Points, in no order, along strands that fork and pass close to each other.
In the rows, 128 means zero.
Two points are linked if the straight distance between their rows is under 86. Some points are linked to none.
(640): [162  66 149 103 107 130 112 145 115 115 146  66 151 161 132 110 165 127
  73 101 133]
(563): [129 112 120  76 154 160  84 168 131 163 131 116 149 145  90 176 157 134
  95 147 118]
(1063): [117 120  95 114 166 122 137  69 125 163 155 169 136  91 169 157 129 154
 163 152 120]
(421): [106 162 156 133  93  96 181 103 107  69 128 113 128  90 147  87  40 116
 156  99 103]
(1069): [135 129 125 123 141 122 111 119 118 195  82 146 117 153 135 141 187 170
 116 145 154]
(1040): [133 158 146 146 110 102 149 155 111  81 126  93 125 110 137 105  80 124
 121  96 120]
(906): [136 132 113 182 110 126 139 104 138 154  47 141 118 154 146 121 153 124
 124 130 172]
(407): [153  57 178 119 107 134 120 127 136 171 118  86 151 212 129  96 176 134
  84 111 149]
(971): [134 150 109 121 131 135 115 186 120  68 186 112 136 107  68 153 120  82
 134 104  85]
(482): [152  67 150 148 107 128 111  98 152 142 153 113 133 198 165  92 159 143
 128 101 141]
(164): [129  91 146  96 111 148  97 144  92 193  80 109 140 188 140 108 200 129
  81 132 167]
(57): [124 136 110 144 147 123 138 137 115  97 126 111 137 106  95 144  82 103
 158 129 129]
(76): [110 203 105 150 129 160 138 175 146 111 112 152 149  91  78 163  83  76
 177 145 121]
(701): [100 151  90 111 169 146 103  97 115 161 178 192  84  96 108 166 188 175
 126 179 108]
(175): [125 180 112 127 127 160 125 198 141 132  97 132 142 102  61 170 117  85
 144 150 137]
(946): [145 137 146 119 119 129 123 167 126 133  85  94 133 130 121 135 112 133
 116 123 152]
(1072): [154 102 180 142  70  89 167  81 134 113 164 117 117 159 156  76  88 102
 158  63 123]
(201): [129 122 173  99 103 107 111 164 100  52 165  69 117 132  87  99 122 140
  51 100  99]
(1026): [105 145 103 105 152 131 159  97 113 117 145 142 176  75 145 150  60 101
 197 130  94]
(375): [120 177  72 128 164 157 124 121 130 146 124 216 123  75 115 175 151 112
 184 158 124]
(359): [105 189  93 147 118 139 155 132 122  65  96 152 149  76 126 135  69  75
 179 122  92]
(831): [ 97 162 138 130 120  91 144 121  91  41 181 113 128  82 113  97  65 117
 134  99  53]
(949): [155  74 183 114  85 124 115 153 105 118 124  55 154 196 118  75 161 123
  61 104 118]
(310): [142  83 122  87 155 150  82 105 133 162 140 128 131 154 110 163 199 172
  78 165 129]
(821): [131 170 144 149 118  97 146 173 106  68 119 100 112 104  86 106  98 111
 101 106 107]
(615): [158  92 123  91 154 137  97 122 144 154 147 110 150 139 105 180 149 155
 103 145 122]
(169): [124 153 116 177 107 115 162 116 138  92  74 120 133 105 151 112  87 103
 150 129 121]
(573): [ 92 202  78 157 129 156 148 142 145 119 100 191 152  83 102 168  99  62
 192 143 115]
(825): [102 146 116 132 133 115 129  55 110 169 131 203  65 123 173 114 181 200
 122 151 149]
(298): [144 111 162 144  76  93 181  93 152 140 138 131 128 137 188  81  85  96
 176  91 137]
(203): [115 153 115 133 150 141 140 148 143 149 104 136 129  95 135 146 105 120
 141 160 165]
(672): [121 138 166 136  94  94 172 101 121  92 128 119 125 118 158  87  49 105
 156  82 144]
(1125): [134  97 140 134 120 118 117 135 130  87 151  83 136 148 143 116  95 134
 119  98 129]
(1124): [128 186 155 109 113 124 136 164 118  67 168  96 135  79 104 128  69 127
 128 115  97]
(665): [130 125 134  83 138 164  98 192 118 139 112  94 156 135  82 160 130 118
 101 139 127]
(619): [123 127 139  88 140 117 107  80 124 193 154 171  86 126 150 142 192 210
  96 156 147]
(806): [136 104 160 130  99 133 118 137 128 188  70 118 122 192 140 100 168 129
  98 129 175]
(528): [153 118 128 117 140 119 127 190 108  87 124  89 136 118  91 121 133 104
  97 110 111]
(411): [125 169 103 131 129 145 127 194 132  70 146 136 129  96  77 140 106  71
 152 116  99]
(218): [141 109 163  89 112 131 104 104 140 193 123 140 108 155 160 127 162 171
 116 141 178]
(726): [118 156  81 132 167 150  99 147 137 149 107 167 128 130 123 170 155 142
 147 137 116]
(1176): [103 107  97 161 169 141 119  95 143 133 129 140 131 140 147 137 120 144
 153 156 120]
(948): [117 129 101 175 144 129 120 162 132 109  75 108 134 146 116 130 125 104
 120 121 134]
(706): [126 154 115 113 143 148 114 204 135 126 137 114 148 115  49 166 114  86
 132 146 110]
(958): [137 106 191 135  81  91 128 157  96  97 127  59 122 174 107  61 139 133
  73  91 119]
(270): [133 132 190 156  70  89 147 119 115  92 150  88 102 144 136  64  87 118
 121  88 134]
(782): [148 105 146 139 107 118 150  74 161 148 129 137 143 156 190 117  95 148
 168 114 120]
(37): [106 120  99  97 167 126 116  56 133 163 181 181 116 103 160 166 147 188
 130 161 106]
(217): [138 135 141 104 125 127 128 152 142  82 169  89 146  93 114 139  77 121
 113 117  94]
(21): [124  84 114 137 152 125 112  92 147 124 163 106 151 142 147 147 106 143
 139 133 117]
(101): [145  78 180 138  77 135 122 140 128 180  78  97 139 216 135  78 178 120
  92 120 154]
(378): [135 145 106 191 112 116 153 102 136 128  50 135 131 121 158 126 122 110
 147 136 150]
(282): [114 151  82 156 148 148 107 170 131 128  96 127 140 129 107 155 137 109
 138 129 124]
(320): [102 194 118 145 122 123 155 158 114  61 120 126 133  78 107 128  61  89
 156 114  97]
(387): [134 109 124 175 126 113 139 150 134 108  85  93 133 160 131  92 128 123
 107 104 138]
(693): [ 99 150  81 157 145 144 138 116 134 113 117 150 143 102 138 143  90 100
 188 156 103]
(452): [126 150 133 112 134 113 128 172 122  40 183 109 121 105  57 140  97 106
 111 103  70]
(420): [118 161  82 109 175 143 134  98 127 155 124 214 112  80 133 161 160 150
 153 158 131]
(977): [113 165  92 112 170 153 118 161 135 185 135 188 115  98  92 172 180 141
 129 182 116]
(1021): [137 100 109 114 166 126 139 128 141 153 113 149 126 124 163 137 146 136
 119 124 157]
(568): [139 153 118 136 131 119 146 196 113  72 120 113 122  82  93 129 107  89
 119 110 113]
(240): [123 130 135 121 126 140 145 121 151 145 116 133 138  99 175 127  90 127
 156 144 168]
(764): [109 164 111 104 143 130 150 133 119  94 165 129 172  78 130 153  58  99
 171 108  90]
(1054): [105 146 118 161 135  95 150 136  98  39 153 103 129 106 115 100  79 111
 129  92  75]
(90): [154 101 134 153 104 129 126 102 146 161 110 136 117 172 179 100 158 139
 141 120 146]
(1127): [138 121 140 100 131 123 121  79 135 196 147 160 105 129 169 142 164 179
 136 151 170]
(1163): [140 136 154 142  87 125 139 129 147 127 106 110 126 138 183  98  94 133
 141 109 147]
(626): [101 187 149 146 118  78 148 129  91  27 124 140  89  88  89  86  81 122
 109  96  93]
(135): [106 161  95 162 118 130 164 102 130  97  80 146 150  96 154 128  70  96
 181 127 107]
(900): [170  82 158 125  98 103 151  98 137 113 157 105 131 156 162 101 110 121
 144  83 143]
(1047): [120 170 106 106 152 151 143 158 140 115 147 147 166  83 121 170  88 105
 166 121 111]
(830): [118 172  86 121 159 156 128 155 137 137 145 179 142  82 102 179 125  95
 178 146 126]
(1006): [148 108 190 141  65 101 147 131 130 124 131  86 110 174 141  75 111 112
 117  87 160]
(1106): [119 130 136 125 115 123 156 100 129 105 127 125 142 105 173 111  58 118
 170 116 142]
(647): [143  93 106 134 153 147 115 164 128 137  91 104 142 149 117 126 171 126
  97 137 135]
(161): [132 115 147 165 106 123 135 151 138 148  68  96 128 171 149  96 142 123
  99 113 159]
(1209): [117  85 110 147 163 130  98 126 140 122 157  90 152 152 114 147 132 136
 110 137 121]
(686): [132  86 117 123 142 120 136  86 137  91 169 106 159 123 144 145  77 126
 139 111 103]
(142): [116 127  94 152 138 135 142  74 138 142  80 175 122 123 183 125 122 135
 168 137 150]
(1167): [131 100 124 138 137 125 142  59 148 161 128 168 122 144 189 122 121 156
 161 135 142]
(966): [103 135  74 153 161 148 118 104 138 138 133 167 132 108 137 149 124 127
 172 173  99]
(984): [105 153 114 105 155 132 105  88  99 161 155 196  67 108 127 144 191 202
  98 166 131]
(466): [115 148 103  97 152 158 105 200 144 154 152 142 148 122  60 178 150  90
 133 142 117]
(975): [163  89 180 106  81 133 108 112 144 193 135 112 121 185 154 113 157 139
 122 121 171]
(846): [145  74 141 128 125 144  99 105 149 134 140  93 143 179 144 125 150 160
 105 125 140]
(733): [147  87 130 113 140 136 111 172 115 110 122  79 142 147 114 121 151 123
  88 114 121]
(1205): [118 148  82 132 156 145 128  98 125 140  97 183 118 101 167 146 142 134
 159 142 154]
(903): [114 149 108 143 138 142 121 143 133 161  63 137 124 120 130 149 139 125
 126 158 182]
(386): [132 105  94 129 172 149 109 143 119 156 107 139 118 137  95 144 189 124
 116 165 144]
(1000): [158 104 187 131  64 122 132 129 138 166 121 104 114 184 145  93 135 108
 129  93 183]
(564): [106 125 101 117 160 123 145  86 116 143 140 147 153 100 163 157  84 126
 181 131 123]
(32): [135  75 147 128 133 133 107  99 136 200 117 127 118 196 141 110 202 171
  87 147 149]
(1043): [148  94 139 146 118 121 145  71 159 184 124 170  97 161 174 105 167 156
 137 131 151]
(277): [103 156 134 104 127 111 156 116 108  55 174 124 152  77 121 123  41 108
 150 102  66]
(344): [118 139 109 117 155 141 104 104 108 175 112 175  81 114 109 140 191 183
 114 189 152]
(791): [137 106  89 110 161 148 104 144 150 135 182 124 146 102 111 182 150 119
 130 156 101]
(479): [123 164 173 144  84  87 141 130  97  63 147  88 104 107 124  85  81 140
 117  98 117]
(790): [120 104 125 145 128 111 127  52 125 187 147 185  76 156 172 107 196 185
 125 144 151]
(916): [131  89 124  89 153 143  94  98 103 180 136 141 106 161 112 135 228 183
  76 171 144]
(285): [142  72 151 112 128 144  96 122 144 167 117 102 146 191 132 117 180 161
  83 146 140]
(675): [173  72 171 143  82 111 132  96 156 123 165 101 133 190 154  86 138 125
 126  76 120]
(548): [150 118 174 166  52 117 154 117 158 169 108 128 107 177 166  81 131  94
 147  96 175]
(956): [119 131  98 131 151 148 113 158 121 162  64 131 125 125  92 151 164 102
 107 164 168]
(1092): [136  76 159 104 132 119 110  77 128 204 142 157  99 179 132 121 222 184
  76 148 147]
(294): [135 126 154  91 112 122 112 167 123  66 182  68 138 110  95 132 106 122
  75 111  93]
(1100): [127 130 108  88 166 153 102 138 128 175 149 154 118  95 113 173 180 159
 110 183 131]
(374): [130 129 112 118 154 154 106 113 128 156 127 156  99  99 130 147 165 158
 135 186 152]
(1031): [114 203 145 139 118  96 144 171  97  44 127 129  98  77  56 107  92 103
 106 103  97]
(396): [136 122 132 116 126 114 151 121 129  68 173 104 147 100 132 129  58 127
 141 108  81]
(192): [125 118 188 131 102  88 129 153 103  61 158  77 103 148 103  64 133 142
  46  86 105]
(513): [113 164  92 110 157 163 106 185 137 180 126 170 131 109  73 182 177 100
 136 166 129]

A fork is a point with three links. Follow the links from the first point to the second and name the forks in between, in order.
(344), (294) | (984) > (1000) > (821) > (568) > (733)
(640), (32) | (217) > (396) > (277) > (764) > (1167) > (1043) > (482) > (285)
(1106), (764) | (733) > (217) > (396) > (277)
(1000), (1205) | (821) > (568) > (733) > (217) > (396) > (277) > (764)
(665), (201) | (285) > (482) > (1043) > (1167) > (764) > (277) > (396) > (217)
(378), (949) | (135) > (21) > (396) > (217)
(1124), (782) | (217) > (396) > (277) > (764) > (1167)
(825), (764) | (1043) > (1167)

Follow the links from the first point to the second, and from the first to the third. Name the last point that the two ways share.
(1205), (378), (568) | (396)
(277), (1092), (806) | (285)
(693), (564), (956) | (396)
(615), (1043), (948) | (285)
(971), (90), (672) | (733)

A fork is a point with three links, a tip a point with one. Leave the first point through the second and follow the links. Name the first fork or tip that comes.
(344), (374) | (573)
(573), (76) | (984)
(672), (1106) | (733)
